A landscape with many valleys, sampled at points; each row gives a point and its height.
From any point a ball rolls to the lowest of the 2 points nearest to it. It stops when none of these is lower. Distance is the straight distance between rows; heights are no part of it.
beze h=233: [-31   1  30   7  19 -17  28  29   9  18   2  -8 -15  18  20  -7   0   3
  12  12  -7   7   2  23   9   4 -10   6]
nagup h=234: [ 10  11 -23 -12   9   9   2 -14  -6 -11  -4  12  21   3  -2   3  -5  -7
  -7   8  -1   4   2 -22   6 -14  11   8]
vuf h=157: [ 18 -15 -13 -22 -21  10  22  -4  -2  25  11   6 -21  -4 -20 -10 -13  16
  -1 -17  11   7  -2   9 -19   7   6  -9]
ruzef h=354: [ 39 -38 -16   3 -10   4  18  -9 -10  13   5  11  -6  -2 -28   8   7   5
 -26 -30   6   4  10  21 -14  -2   3 -10]
naref h=632: [-30   7  24  16  22 -22   6   3  18  21  -2  -1 -22  -4  11 -31  -7  -3
   1  13  -1  -6 -30   9 -15  14  -7  16]
maka h=412: [-28 -11  -1  -3   4 -14   8  30  10  -4   6 -18  -7 -24   4  15  23 -31
  -8  19  -9   6 -10   1  19  16 -10  -3]
Rul h=551: [ 18  11  -2 -12  -2  23   1 -15   2 -20   1   6  26  29  -5  23  -3  -4
  -9   2  -2   0   8  -5  12  -4  12   1]
vare h=277: [-12   2  17 -21 -11  15  -5  -1  -6  24  -2  -8  -7   6   0   1 -12   2
   8   2  -4  -1  -5   6  -1  12   3  -4]
disaf h=237: [ 41 -13 -25   6   8  -9  -8 -28 -29   1   2   9   5   8 -21  18   7  -4
 -35  -8   0  -3   6  11   9 -24  -6  16]
fam h=216: [ 25 -17 -28  13  13 -14  -2 -31 -20 -14   3  18  12  16 -14  13   7  -8
 -22  -6   2   5   8   4  13 -23   3  21]
Zum h=219: [ 15  15  -6   6   4  10 -27  -5 -13 -33   0  -9  19   4   8  10  13 -17
   5  14   1   3  16 -13  -2  -8   7 -10]
tal h=280: [-20  -9  -6  -5  -7   5   1   6 -45  12 -11  -6 -24  -1   6   0  13 -10
  17  -5  -4   3  -1   2  -9  -3   0  -3]
sosir h=402: [ -7  -7 -12   2  15 -23 -22 -19 -31  28  11  18 -50   5 -15 -12   9   2
  -5   0  10  16  -5  10 -25   1   6   1]
Maf h=326: [-18  11   0 -15  -3   1   4  -3  -5  21 -18   9  -5  -7   1 -26 -10   4
   3  -1  -6  -1  -7  -8  -6  -3   6  12]
kel h=175: [-23  -1  36 -13  -2  12   9  29   2  16  -1 -16 -14  16  13  21 -15   8
  13   9  -9   6   5  26   4  14   0  -1]
Gipal h=281: [  4  15  12   4  -9  -4 -24  17  20 -35   2  -9  11  -9  13   7  18  -4
  17   9 -12  10  24  -8   0  -1   8 -16]
zona h=566: [ 10  -7   5 -24 -16  51  -8   3 -26   1  -3  -2  -6   4  -4  10  -1  -8
  -5  -7  -5 -18   3  14 -10   7  12  -2]
Buvur h=255: [ -9  22  23 -20  12  11   1  25  21  -8 -17  -7  24  -8   6   3  -6  -4
   0  19  -7   2  12 -13  -2   0  -1   6]
zise h=622: [-17   7  12   7  15 -14   5  -1  21  20   1  -4 -11 -21   5 -28 -12   0
  -3  10   3  -7 -34  -6 -10  13 -13  10]
galum h=251: [  6   9   7   5  -1   5 -29   5  -2 -26   6 -15  19  -8  13  14  19 -14
   7  11  -6   4  12  -5  -2   1   0 -23]
bonov h=318: [ -5  14  12 -26   2  25  -1  26  -7 -16 -13  -4  14 -14   2  20  11   1
  17   2 -12   5  20 -20 -23  -9   5  -5]
dovo h=494: [ 31   2   3   4 -24  49  -8   7  -7 -29  10   1   7   6   8  21   3  13
   1 -11   2 -13   6  12  -9   3  15 -19]
Difed h=186: [ 19  -2 -28   3   8   2  -1 -28 -10 -16   4  13  19  16  -6   7   4  -9
 -11   0   3   3   4 -10  15 -17   6   9]
nit h=404: [-28 -21  17   1  17 -16  22  43  22   3   9 -12  -5 -27  15 -12  -2  -8
 -10  29  -8 -13 -15   4   2  12 -24  13]
Deri h=295: [ 35  -7 -18  -6 -22  26   2  -6 -17  -9   7   4  11   5  -2  10  -2   6
   0 -17   5 -11   9   4  -5  -7  10 -10]
rovaf h=250: [-30   0  19  12  13 -23  33  34   7   7  -4  -8 -12   7  19  -8  12  -7
   4  16 -10   6  -4  12  17   7 -13   9]
gigav h=161: [  3  13  -9  15 -11  -8   2  12  19 -35  -9   9   7  -7  10 -17   4  13
  26  -1  -3  -1  14 -28   2 -14  -2  -3]
ginim h=305: [ -2  19   5 -17   6  12   4   7  16  -6 -10  -4  28  -1   3  -3 -11  -2
  -1  10  -1  -2   2 -20   3  -6   3   3]
nul h=446: [  1   3 -14 -12  -2 -14  -4 -25  -6  30  -5  19 -22  -3 -25 -12   2   7
 -16  -6   4  -1  -4   9  -6   4  14  11]
Nosaz h=429: [ -6  -1  -3 -16   5  37 -12   9 -45 -10 -17  -7  -4   8  -4  16  14 -21
  -1   8 -11 -13  13   1 -13  -5  11   6]
bimus h=276: [-15  14  14  -8   0   4  17  14  16  28 -16  -3 -11   6   7 -20 -25  22
  10   7   6 -11  -2   9  -5  -3  -4   9]
Fuf h=447: [-34  -2   6  -1   8  -6  -7   7  -7   4 -23  -7  -4  -5   9   3  19 -32
  -5  13 -10   5 -14  -3  13   7   2   4]
zek h=394: [ -8  -5  26  -6   8   4  -5   0  12  17  29 -16  -2  -5   7   9 -16   0
  11   4  -1  16  -6   6  11  19 -17 -18]
dok h=360: [  5  -1  14  18  -1 -16  -4 -14  26   2  33  -9   0  -2   9 -13  -8   4
   7   5   9  12 -13  -1  15  13 -10 -22]
beg h=235: [-32   3  28   9  16 -19  -3  -8  -1  26   3  -1 -21  11   3 -13   7  -8
   4   8   2   9 -18   9   0  17   4   8]
Kuv h=243: [  1  20  -9   2  16  -2  27   1  23 -39  -7   9  26   3   4 -13  -5  -4
  -1  17   2   5  -4 -29  -2 -11  -1  11]
boto h=401: [ 12  -2 -33  22   3 -17 -12 -26  -4 -11  -2  11  10  -3   6  -9   4  -7
 -17  -7  16   2 -10 -12  10 -13   2   6]
Gis h=413: [ 22 -10 -36  30  -3 -25 -25 -25 -14  -7   1  -1   2   5   3  -5   7  -4
 -17  -9  19   3  -1  -1  11 -14  -3   9]
sunub h=310: [ -2   4   2  20 -18 -12 -11  20  42 -33  -1 -12  -7 -11   2  -5   3  -4
  25   5  -1  -6  10  -9  18   4   4  -1]
vot h=279: [  2   1  18  -7  -7  10  -5  25   3 -11  17  -9   4 -14  15  18   5  22
  32   0 -13  10   9  -1  -7   5 -10 -28]
fuvim h=341: [ 17 -14 -37   6   6 -21  11 -24 -15   9  -8  19   7 -13 -17   0  -2   6
 -26 -22   5   8  10  -1  -3 -18   5   6]
Muda h=403: [ 28 -16 -21 -10   0 -14   0 -18 -10  29   1  16 -33  -7 -48   8   8  10
 -26  -9   6  -1   3  17 -11  -1   4  -3]
Pog h=156: [  3  -8 -35  26 -15 -10 -16 -12  -5 -21  -5  -5  -4   7  -7  -2   0  -9
  18 -14   9  -6  14  -4  14 -13   7   7]
kibe h=526: [ 26  -2  -4  -8 -11  28   0 -23  -3 -11   6   9  15  31 -10  26  -1   2
 -20 -12  -1 -11   1   9  12  -4   4   1]
Denep h=472: [-19   5   5 -10  -2  19  -3  13 -36  -7 -26  -5  -4  18   1  14  21 -22
   4   2 -17  -4   9   2  -3   1  12  -1]
Fid h=170: [  8  11 -26   9   6  -2  -3 -14  -1 -44   0   4  12  12   2   3   7 -17
   7  17   9  10  13 -21  10 -15  16   7]
Seba h=421: [ 26 -14 -30  25 -11 -27 -19 -30 -18   5  11   2  -8  10 -16   0  11   9
 -17 -15  18   3   1  11   5 -11 -12  -3]
meduk h=164: [ -9  -4  11   6   2 -12  -8  25  17 -21   4  -7  16 -34  19  -8  17  -9
   2  16  -8   6   0 -17  -2   1 -11 -15]
lasu h=390: [  2 -11 -14  -8   1  -8 -21 -19 -37  29  -3   8 -37  -1 -12 -11   6   3
 -12   1   5   5  -2  13 -20  -2   8   6]
ruze h=309: [  3  10   7  20   7 -17   9 -13  36   3   1  -1  20  -5   2 -10  -6  -4
 -21   0  12 -19 -34  -8   4   8  -1   8]
vepi h=332: [  0  17  -9  -2   4  -2  20   9  19   0 -15   7  18 -16   4 -27 -18  19
   3  -3  -2 -11  -6 -20  -6  -7 -20   8]
Gubi h=458: [-26   7  24   3  19  -9  -6  11  21  14 -13  -8   6 -11   7 -16  -1 -18
 -14  21  -8 -13 -24   1   4  13   4  18]
neru h=114: [ -3  -5   4  13  -2 -13 -15   4  13 -13  12  -9  10 -21  21 -10   7 -11
   8  12  -1   4 -11 -13   9   2  -6 -22]
Sudes h=253: [ 18  -4 -28  13   4 -17 -32 -32 -12  17   8   3  -6 -11  -2  -3   7   0
 -19   0  25   6 -17  -3  -1  -6 -12  -3]
Sadud h=529: [ -2  -9 -17   1  18 -14  13 -27   2   0   2  29  26   6 -21   6   0  -1
 -23 -19   4   2  -3   0   5  -6   5  24]
zozir h=257: [-12  -9  17  -8   5   4   8  26  -1   6  22 -10  -2 -20  10  17  -4  15
  35  -2 -11  14   8 -10  -1   8 -22 -20]
sakik h=464: [ 17  -6  -6  13  -8   9 -27  -3 -40  -9  16 -19   4  -6  12   9   5   8
  12   1   8  -5   2   7 -10  -1 -10 -22]
Dituk h=306: [  1   8  17 -15  -8  13  -7  20   4  -5   2  -7  17 -13  11  12   2  12
  22   2  -6   3   8 -10  -4   1  -4 -21]
depu h=275: [ 10  -5 -20  -2  12 -14 -40 -27 -25  28   5   3 -24 -11 -10   0   5  -1
 -20   6  22   5 -17   4  -9   1 -13   6]
rafe h=440: [  8  -2  25  -8 -11  32  -5   7  -3  -4  21 -11   2  -2  11  29 -10  13
  15  -4  -6   2   0  11  -1  17  -7 -31]
Gemut h=449: [ 32  -1 -22  15 -16   2 -26 -10 -37 -10  10 -13   4   2   6   1   0  10
   0  -2   7  -9   8   3  -4  -9  -2 -10]
sadur h=475: [-30   8   9  -7  12   2  -9   5  -6   4 -25   0   2   2   6 -10   9 -24
  -2  14 -11   2  -6  -5   4   2   9  13]
tav h=448: [ 33  -1 -25 -17   6  21   6 -18 -27 -23   6   6  14  13 -10  20   4  -9
 -10  12  -2  -3  12  -3   3 -15  13   8]
tase h=495: [ 33 -10  -7 -18  -8  32  -2 -24 -14   5   4   7   1  13 -23  18   1  -3
 -28 -11  -2 -16   5  13   6  -7   6   8]
Lali h=196: [ -7   3   3  15  -9  -9  16  -2  23 -11  -4   4  26  24   2   0 -11  12
   2 -20  10  -4   2   2  14  -6  -2   5]
tabam h=195: [ 31 -20 -22 -13 -24  15  20  -4 -12  16   8   6  -8 -12 -12  -4  -4  11
  -5 -23  10   1   4  13 -15   0   5 -12]
fovi h=630: [ -1  -1  23 -22 -13  29  -5  -2 -16  12 -14   7  -9  33   1  -2  -1  -5
  -6  -3 -12  -9   1  18  -7   8  23  12]
muzum h=228: [-18  -2  31 -16  -7  16   2   8 -12  18  -4 -11 -16  21   7   9  -7   0
  11   0  -8   2  -3  20  -2  17   6  -3]
vadon h=572: [ -8   8 -16   9   8 -16  25 -10  22   4 -10  13  25  -2 -10 -15 -11  11
 -13 -19   8 -11 -18  -3  -8  -2 -12  21]
bilok h=585: [-11   1 -12  23  -3 -25  21 -12  27  -2  -1   9  19   3  -4 -21  -7  15
  -6 -24  11  -7 -14  -1  -2  -1 -16   6]
lom h=307: [ 13 -42 -11  13   2 -14  20 -11 -16  -4  -2  18  10   1 -16   1  -2   5
 -13 -34  -4  10  25  13 -12 -14  14   1]
Gab h=499: [ 20   9 -11  15 -17  24 -24  -1  -6 -41   0 -14  -7  20  -5  23   6   1
  15  -6   0 -18  23   8   6  -3  16  -5]
Fus h=325: [ -6  13   7 -20  -4  14  -4   3   4  10  -9  -6  15  -3   4  -1 -10   2
   5   5  -4  -2   0  -8   4   2   3  -4]
tedu h=287: [-27  11  31  16  20 -28  -6 -10   4  20   1  16 -20   9   8 -22  14 -10
 -10   7   9   0 -30  10 -10  18   8  14]
kagid h=352: [-18  10  -9  -7   8   1  -8  -2  -2   9 -18   8   3 -20   8 -24  -6  -7
  -1   6  -3  -1 -15 -19  -6  -3  -2  11]
Musim h=369: [-23   3  24 -19  -9  17  13  36 -14  -2 -20  -9  -8  11   5  14  12  -7
  20  -2 -19  -1   9   8  -2   3   7  -2]
rulub h=378: [ 14  -5 -13 -19   4  30 -19  -7 -46   2 -10  -3  -3   5  -6   7   2 -16
 -13  12  -9 -12   9   3 -12 -11  10  14]
neve h=530: [ 16   5   7  10 -25  15 -10 -12  12 -20   2  -5   8  30   3  26  -2   5
   2 -11  -1  -8   7  14  22   6   6 -14]
Giz h=380: [-20  -6  24  -6  15  -9  11  44  29   3   1 -11   8 -27  14  -8  -1   5
   0  27  -3  -6   3   4   3  13 -28   4]
goto h=377: [ -2  -5  24   8   7 -12  -1   8  28   1  39 -14   6 -10  17  -3 -14   7
  11   7  -3  16  -5   4  14  14 -16 -19]
dolu h=192: [ 15  14 -19  11  11   0 -21  -8 -10 -40  -1  -5  12   5  10   3   9 -19
   0  23  10  10  11 -23  -3 -15  12   2]
Far h=652: [-19  17  22   1  15 -24   6  -8   3  29   4  18 -23  23  -2 -29   0  18
   2   2   8   3 -10  14 -22   9  11   5]
Lova h=467: [ 36 -12 -18 -19   9  23   9 -27 -22  -7   3  13   8  15 -21  22  -1 -10
 -25   1  -7  -9   8   6   8 -17  10  18]
dosi h=290: [ 24  -1 -21  -7   6 -13 -37 -30 -22  25  -3  11 -21  -8 -20   3   9  -2
 -30   3  11  -1  -8   9  -3  -8  -7  19]
nak h=381: [  6   4 -30   3   1 -10  -3 -23  -2   7  -3  13  12 -13   0 -15  -2   2
 -11 -10   8   1 -10 -14   1 -10  -2   2]
bonol h=221: [ 11  -5  -9  19   4 -16 -25 -34   1  11  19  -2  -6 -10   3  -5   9  -9
 -12   4  22   4 -26  -8   4   3  -9 -13]
lare h=301: [-12  18   3  -9   0   2  18  13  18  18 -22   0   4  -5   4 -29 -22  20
   5   5   0 -16  -4  -3  -9  -4 -12  16]
Dat h=574: [ 12  15  12 -10  -3  19 -15  -7  14 -20   0  -6  27  16   3  18  -3  -6
  -3   6  -6   1   9  -3  14   3   8 -14]
Veg h=328: [ 22 -46  -5   8   1 -13  14 -12  -9   8  -3  22   7   0 -31   6   7   5
 -26 -35   1   8  16  19 -16  -6  10  -6]
Tula h=244: [-17  -9  10  -8   5   3  12  14  -9  16  19 -10 -17 -19   3  -1 -12   8
  34  -7  -7  16   3 -16  -5   4 -21 -13]
basa h=141: [ -3  -9 -27  10   8  -6  10 -20  -6 -40   1  14  13  22  -8   6   7 -14
   7   8   6  10   8  -7  14 -14  16  17]
tumo h=322: [  0   4   2  23 -20 -11  -8   4  33 -23   2  -9   0   7   5  -3  -2  -5
  18  -2   2  -3   6  -2  26   6   5  -8]
Vugal h=236: [-31  -9  10   4  16  -5  10   6 -10  21  19 -10 -32 -12  -2  -5 -13  -4
  27 -11  -6  22   4 -17  -8   3 -18  -5]
noba h=426: [-28 -14  18   6  19 -19  10  27  21   3   4 -13  -3 -33  14 -14  -5 -13
 -15  25 -13 -13 -31  -4  -3  14 -14   8]
dirad h=599: [ 12  -3   5 -28 -15  37  -2  -3 -12  12  -9   3  -9  14  -6   2  -5  -3
  -9  -5  -9 -11   3  10  -8   5  20   9]
Ludu h=399: [-16  12   1  -3   2 -20  31  41  11  -5  12 -12 -25   4  12   5  18 -11
   6  18 -18  13   8   8  29  13  -9   6]
Volev h=247: [ 32 -15 -14 -16 -20  32   1   0 -25   8   9  -2  -4 -11  -6  -1  -3   4
  -3 -11   5  -9   6   8 -15   1   5  -9]
Budo h=669: [ -6  -3  11 -15  -5  -3   9  -8  -3  32  14   8 -38  22 -14 -20 -12  18
   4  -5   7  11  -4  10 -21  12  16  -1]
rel h=602: [ -1   5  -1  18  -5 -16   6  -2  22  -6   8   1   7 -19  15 -28  -7  12
  13  -1   3   1 -17 -17   4   2 -21 -14]
refut h=594: [ -3   3  -4  20 -10 -20  17  -9  28  -6   5   2   9  -1   6 -22  -7  17
   7 -13  11  -5 -14  -8   7   0 -15  -9]
Sef h=358: [ 10  -2 -36   4   6 -22  -3 -32  -7  17  -3  22   2 -16 -17  -2   3   7
 -23 -16  14   4  -5  -1   0  -8  -2   5]
zikib h=477: [ 17   2  -1  16  -8  10 -31   4 -28 -26  14 -22   3  -2  11  15  13   7
  20   0   1 -11  14   9  -7   0  -1 -23]
gul h=210: [-28  -3   4  22  26 -19   2 -11 -20  17  19  -4 -44  19  -4   1   9 -13
   5 -18  -2  26  -2  -9  -6   5  -7  -5]
ronu h=405: [-26  -3  -1  -2   4 -16  20  34   8  -2  10 -15 -23 -12   4   9  18 -24
   2  17 -14  10  -5   3  27  16 -11   6]
deku h=545: [ 11  14  15   8 -21   5  -3   5  28 -15  -1  -8  19  22  11  24 -11   9
   3  -2   2   0   8  11  22   5   5 -12]
Romis h=203: [-21  11  29 -19   6   6   1  38  21   4 -18 -12  16  -6  10  11  -2   0
   0  22  -8   0  14  10   5   6  -7   4]
fivep h=115: [ -4 -25 -31  14  11 -10  -1 -18 -16 -33   1   9   6  20 -13  10   1 -16
   8   0   3   7  21   5  14 -15  12  26]
zepe h=489: [ 18  11   1  14 -13  18 -32   7  -7 -39   5 -19  -3   4   8  20  13   6
  19  -1  -7 -10  24   9  -5  -2  15 -19]
gume h=552: [ -4   4 -15  -7  10 -13  21 -17  12  14  -9  17  20   0 -22  -3 -10   8
 -19 -21   5  -7  -7  -2   0  -2   4  24]
Bev h=272: [ 25 -27 -18   5 -12  12  20  -2 -12 -20   4  14  13  16  -8  11  -2   0
  -1 -28   0   2  20  10   0 -10  19   6]
Vesu h=282: [ -1  17 -22  -6  15   2  21 -11  11 -16  -8  17  24  -4  -3 -11  -9  -3
  -8   8  -2   2  -8 -24   4  -9   3  18]
vor h=488: [ 18  -7 -16 -16  -2  -3   5 -26  -4  22  -4  17  -2   2 -32  10   4   3
 -27 -18   1  -5   2   9   1  -3   8  14]
Zus h=206: [-29  -2  30  -8  12  -2  11  30  12  18   4 -16  -9   3   9   6 -10   1
  14  13  -8   8   3  22  14  13 -10   3]
laz h=642: [-20  21  21  10  19 -18   6  -7  21  31   1   4 -21  10   1 -27  -9   8
   2  10  12 -10 -18  17 -13  12   0  15]
bavan h=294: [ 11  17  -1 -20   0  20   0  13  -6 -25  -4   4  19  -7   4  11   5   4
  11   5  -5   6  18 -26 -20 -16  11  -3]
lavo h=274: [-38   3  18   2  10 -15  12  27   3  10 -17  -6  -8  -7  13 -14   6  -9
  10  15 -13   3  -7   2   6   9  -8   7]
visat h=300: [-17   8  11 -16  -7  -2  12   3   2  28 -11   5 -15   5   2 -27 -15  18
  10   1   1  -3  -6   8 -13   0   8   6]
dala h=182: [  2  15   0  20   1  -9  11  19  33 -44 -12   6  11  -3   8 -15   0   3
  12   7  -3  -3  11 -27   1  -8  -3   8]
tofo h=231: [-21   4  -4 -11   5   4  -8  20 -12  -2 -17  -5   9 -31   8  -1  10  -8
  16   6  -7   7   2 -25 -11  -8 -12  -7]
maku h=225: [-33  -7   8  17  22 -17  11   0 -10  18  17  -7 -40   3  -1  -6  -3 -12
  14 -16  -7  26   0 -15   0   4 -12   1]
gepim h=345: [-13   4  17 -27  -6  29   6  35 -17  -8 -21  -8   0  -2   1  20  11  -6
  20  -2 -15  -2  14  -6 -15   0   7  -1]
dezop h=252: [ 17  -3 -21  -3 -10   9  18  -2  -4 -31   2  14  18  18  -3  11  -3   5
   8 -14   0   4  20  -8   3 -15  18   5]
gozol h=340: [  0  -2   7  27 -14 -20  -3  -7  37 -13  15 -10   0   1   8 -14  -3  -3
  11   2   7  -5 -12   2  24   9   1 -15]
Nov h=129: [ -9   7  29 -17  -4  16   2  26  17  19  -1 -16   6   3  11  22 -21  11
   7  18  -2   3   4  21   5  10  -7  -8]
funo h=211: [  6  23   9   5  11   0  18  18  33 -31 -11   2  27  -3  11 -14  -6   6
   0  19  -1  -4   9 -25  -4  -9 -10   8]
leruv h=512: [ 23  -5  -7  16 -23  23 -17 -12  -9 -30   5  -7  -4  29  -4  22   2   5
   2 -14   1 -21  16  17  15  -2   7  -8]
vip h=176: [ -1  -2 -24  32 -18 -13 -15  -4  14 -23  -5  -9  -8  -5   2 -10   2 -12
  20  -5   9  -7   4 -13  19  -9   3   0]
nuv h=324: [ 11 -26 -24   6   8 -19  27 -17 -12   1  -8  23  16 -10 -15  -1  -4   5
 -18 -30  -2   9  16   2  -8 -16  10   5]
Sufeg h=135: [  7  12  -7  10 -13  -7 -13   7   8 -22   0   1  10 -10  16 -10   7   7
  21   0  -2   3   8 -18   2 -10   0 -15]
guva h=261: [ 38  -4 -20  -2   6  -4 -27 -25 -32  14   1   2  -4  -4 -22  12   6   0
 -38   0   4  -5  -3  11   2 -17 -11  15]
feg h=174: [ -5  -5   6   8   9 -10 -18 -26  10  18  18  -5  -4 -17   4  -5   0 -10
  -8   8   9   5 -26  -9   6  13  -7 -13]
kibav h=379: [ 38 -34 -17  -1   2  -6   9  -9 -12  25  -5  15 -20 -10 -47  12  14   4
 -31 -20   3   0   5  21 -15  -4   1  -8]
Vatoz h=415: [-19   0  15   4  17  -7  -1  13  26   1 -10  -8   8 -27  12 -16  -4 -14
 -20  23 -10 -15 -29 -13  -3   9  -2  10]
Teg h=523: [ 21  -2   3 -13 -10  52 -13   3 -23 -17   6  -7   9   1   2  21   6   3
  -5  -4  -2 -18   7   7 -10   3   7 -15]
rog h=191: [-19   0  24  -7   9  -4 -11 -17  -1  30  12  -5 -25  13 -10  -3  -1  -2
   6   2   0   8  -9   7  -1  20  -2  -1]
lafan h=508: [ 12 -11 -16  -5  14 -14   6 -30  -3  15  -3  26  10   1 -32  14   7  -2
 -29 -19   1   0   0   5   5  -9   4  22]
dofa h=271: [ 17  12 -14 -12  -9  14  10   5   0 -30  -1   9  21   6   5   5  -2   7
  12  -4   0   6  18 -21  -6 -18  14  -2]
bugi h=427: [ 18  -1 -12 -11  -4 -14 -15 -21 -14  29  -1  25 -40   3 -34  -3  13   3
 -24  -3   2  -4  -1  18  -9  -1  13  10]
tabud h=425: [-34 -12  -2   3  11 -11  -2  17   0  -2 -13 -11  -9 -24   7  10  19 -35
  -9  18  -8   5 -17  -8  16   8  -5   0]
butol h=86: [  0  11  25  -4  -3   8   6  21  31  15   7 -13  13   1  16  16 -27  22
   7  15   6   1   2  17   9   4 -14 -14]
Bavi h=61: [  4  -2  -3  10  -4  -7 -18 -13  -7   1  17 -10   5 -15  16  -6   2  -1
  12   3   7   7  -7  -9   3   1 -13 -26]
zirib h=296: [  5   9  10  12 -16 -10 -19  25  30 -34   1  -7  -5 -15  12  -1  16   9
  30   7 -12   5  22  -8   4   2   3  -9]
belo h=138: [  3 -18 -35  26  -4 -15 -17 -16 -18 -22  -5   0  -3  13 -11   2   1 -13
   2  -8  10  -1  16  -2  18 -16   8  23]
kor h=353: [-19  18  13   4  11 -18 -14 -15   9  22 -10  19 -17  -2  -1 -24   6 -10
 -15   5   8 -11 -29   4  -9  14  12  25]
lol h=361: [  0 -15  -9  -6  -4   7 -18  -9 -53  19  -7   1 -29   5  -3  -6  14  -6
  -9  -3  -3  -4  -1  18 -17  -4   5   8]
nufo h=147: [ -8  -9  14 -10   7   8 -16 -24 -17  27  24  -5 -38  17 -20   3  -2  -2
   2  -5   1   4  -5   9 -10  15  -3  -7]
kufu h=355: [ -8   6  23  -8   5  -1   7  33  27   5  -2  -6  15 -21  16  -6 -11  19
  13  16  -3  -1   5   0   1   4 -22  -8]
natu h=333: [ -7   5  17  -8  -3   1   2  17  13   3   3  -4  14 -20  14  -7  -5  17
  22   8  -5   3   0 -13   1   2 -16 -17]
depug h=364: [ -1   7   9  15  10  -9   7   2  34  -9  -4  -4  20 -16  12 -14  -9 -10
 -24  16  -5 -17 -31 -15   3   3   0   4]
peg h=319: [  1 -12  -9 -16  -9  21 -11   0 -43  15  -8  -4 -15  -5   0  -4   6  -6
   3  -2  -4  -7   4   7 -16  -1   5   0]
reg h=188: [ 11 -14  -7 -19 -22   8  33   1  13  26   7   7 -10   7 -21   1 -20  25
  -7 -22  15   2  -3  12 -13   6   3  -5]
bot h=254: [-24  -3  -9 -10  -1   6  -7  13 -31   7 -18  -6  -6 -18   8   0   6 -11
  20   3  -5   3   0 -12  -8  -8  -3  -3]
divev h=162: [ -2  13   8  17  -1  -3  20  10  38  -8 -11  -2  29  17  13   6 -18  19
  -3  -6  17 -10   1   8  13  -9 -10   1]
Giges h=289: [ 26 -46 -12  13 -10   5  22  -2 -15 -12   0  15   6  10 -12   6   0  -2
  -7 -36  -1   9  26  22 -10  -7  15   2]
fiz h=465: [  5  -1  -9 -19  -9  -6  11 -17   7  31  -7  17 -11   4 -32  -3  -2  14
 -17 -17   7  -4  -4   8  -3   4  10  12]
Vimop h=128: [  4  16  17   7  -7  -1  14  12  37   7  -3  -6  19   3  14   0 -24  23
   4   6  13  -4  -1   7  11  -1 -16  -8]
Venaz h=469: [ 21   3  15  -6 -25  38  -5  10  -3 -14  13  -5   7   2  12  25  -5  16
  10  -8  -2  -5   2  10  -9  11   5 -26]
dami h=612: [ -9   1   9   9   7 -12   3  -4  22   9  10  -3   1 -28  10 -24 -13   2
   0   8   3  -1 -28 -14  -3   9 -19  -8]
Div h=327: [ -6  19  -9  -1  10   2   6   5  15  -6 -14   8  21 -22   9 -26 -11   0
  -2   7  -6  -3 -14 -29  -6  -7 -11   8]
mutu h=308: [-29  11  16 -11   9   2   5  28   8   6 -25  -3   5  -9  10 -16  -5  -1
  10  16 -12  -3   5  -8  -4  -3  -7  13]
zod h=387: [-20   5  18  -8  -8   2  25  38 -11  -5 -14 -11 -19  13   9  20  17  -2
  20   2 -20   7   9  11  11   8   0  -7]
gele h=245: [  3   2  10  17   4 -18  -6 -25  29   7  13  -2   8  -9   3  -8   4  -6
 -16   4  13  -9 -33  -7  11  13  -3  -8]
koto h=433: [ 28  -6 -20  20 -17  -8 -22 -27 -20  -2  15  -7  -6  11  -1   1   5   6
  -1  -7  14  -6   4   8   8  -5  -7 -13]
molod h=229: [  3   3  -5   3 -12   3  18   2  13 -25  -5   7  23  27   1   8  -7   8
   9 -16   1   0  15  -6  11 -10  13   3]
gober h=506: [-29  10  16 -13   5   7   2  16 -15  -4 -31  -1   4  16   9   0  13 -20
   5  11 -17   3   5  -4   1   1  13   8]
kek h=419: [ 24   3 -13 -24   6  38 -10  -6 -32 -13  -1  -3  12   5  -6  17   0 -12
 -10  13  -5  -9  13  -6 -11  -7  13   7]
Tatet h=204: [ -8   9   0  -2   5  -1 -12  18   3 -17  -8   0  19 -29  15  -7  14  -3
  11   9  -5   8   4 -28  -8  -8 -10 -13]
Mafo h=414: [  5  -4  23  -6  -6  16  -7  -7   2   6  29 -14  -2   3   5  20 -15   9
  11  -2  -3  11  -3  13   7  21 -14 -28]
ninu h=395: [-21  11   9 -10  -5 -12  29  45   4  -6  -4 -15 -25   1   5  16  26  -5
  16  12 -20  10  14   8  19  12 -10   1]
Risat h=561: [  6  17  20  -5  -6   9 -11   8  26 -10   2 -10  27   9  11  18  -8   2
  -3  11  -6   2   6   4  16  11   1 -13]
muta h=187: [-22  -9  10  11  21  -3  -8 -19 -21  24  23  -8 -41  20 -15   4   4 -12
   7 -10   0  19   0   0 -10  13  -5  -5]
Soz h=218: [  6  -1  -2 -16 -20   6  33   6  17  23  -2   6   5   5  -7   2 -24  31
  -1 -21  16  -2  -4   7  -7  -6  -3   0]
dipi h=661: [-23   1  24  -1  11 -15   9  -8  -9  27  18  12 -31  24  -4 -19  -3  11
   8  -8   1  16  -4   6 -22   9  10  -1]
vimur h=103: [ 11   5 -16  17 -12  -8 -21  -9  -5 -14   6  -6   8  -6  17  -9   5  -1
  15   1   8   1   1 -11   3  -9   0 -16]
nobi h=411: [-18  17  14   7  17 -10  -7  -6  16  13 -18   7  -4  -5   5 -22  -4 -17
 -18  12   0 -18 -30  -1  -4  12  13  27]
Vebu h=246: [  1   9   6 -17 -14  12  27  12  18  27 -13   2   1   5   0  -6 -30  27
   4  -5  12 -10  -1   6  -7  -8   1   8]

For each start below, name the point where the ball stops.
lol: Bavi
nit: nufo
dirad: fivep
gozol: fivep
maka: butol
bavan: butol
Dat: rulub
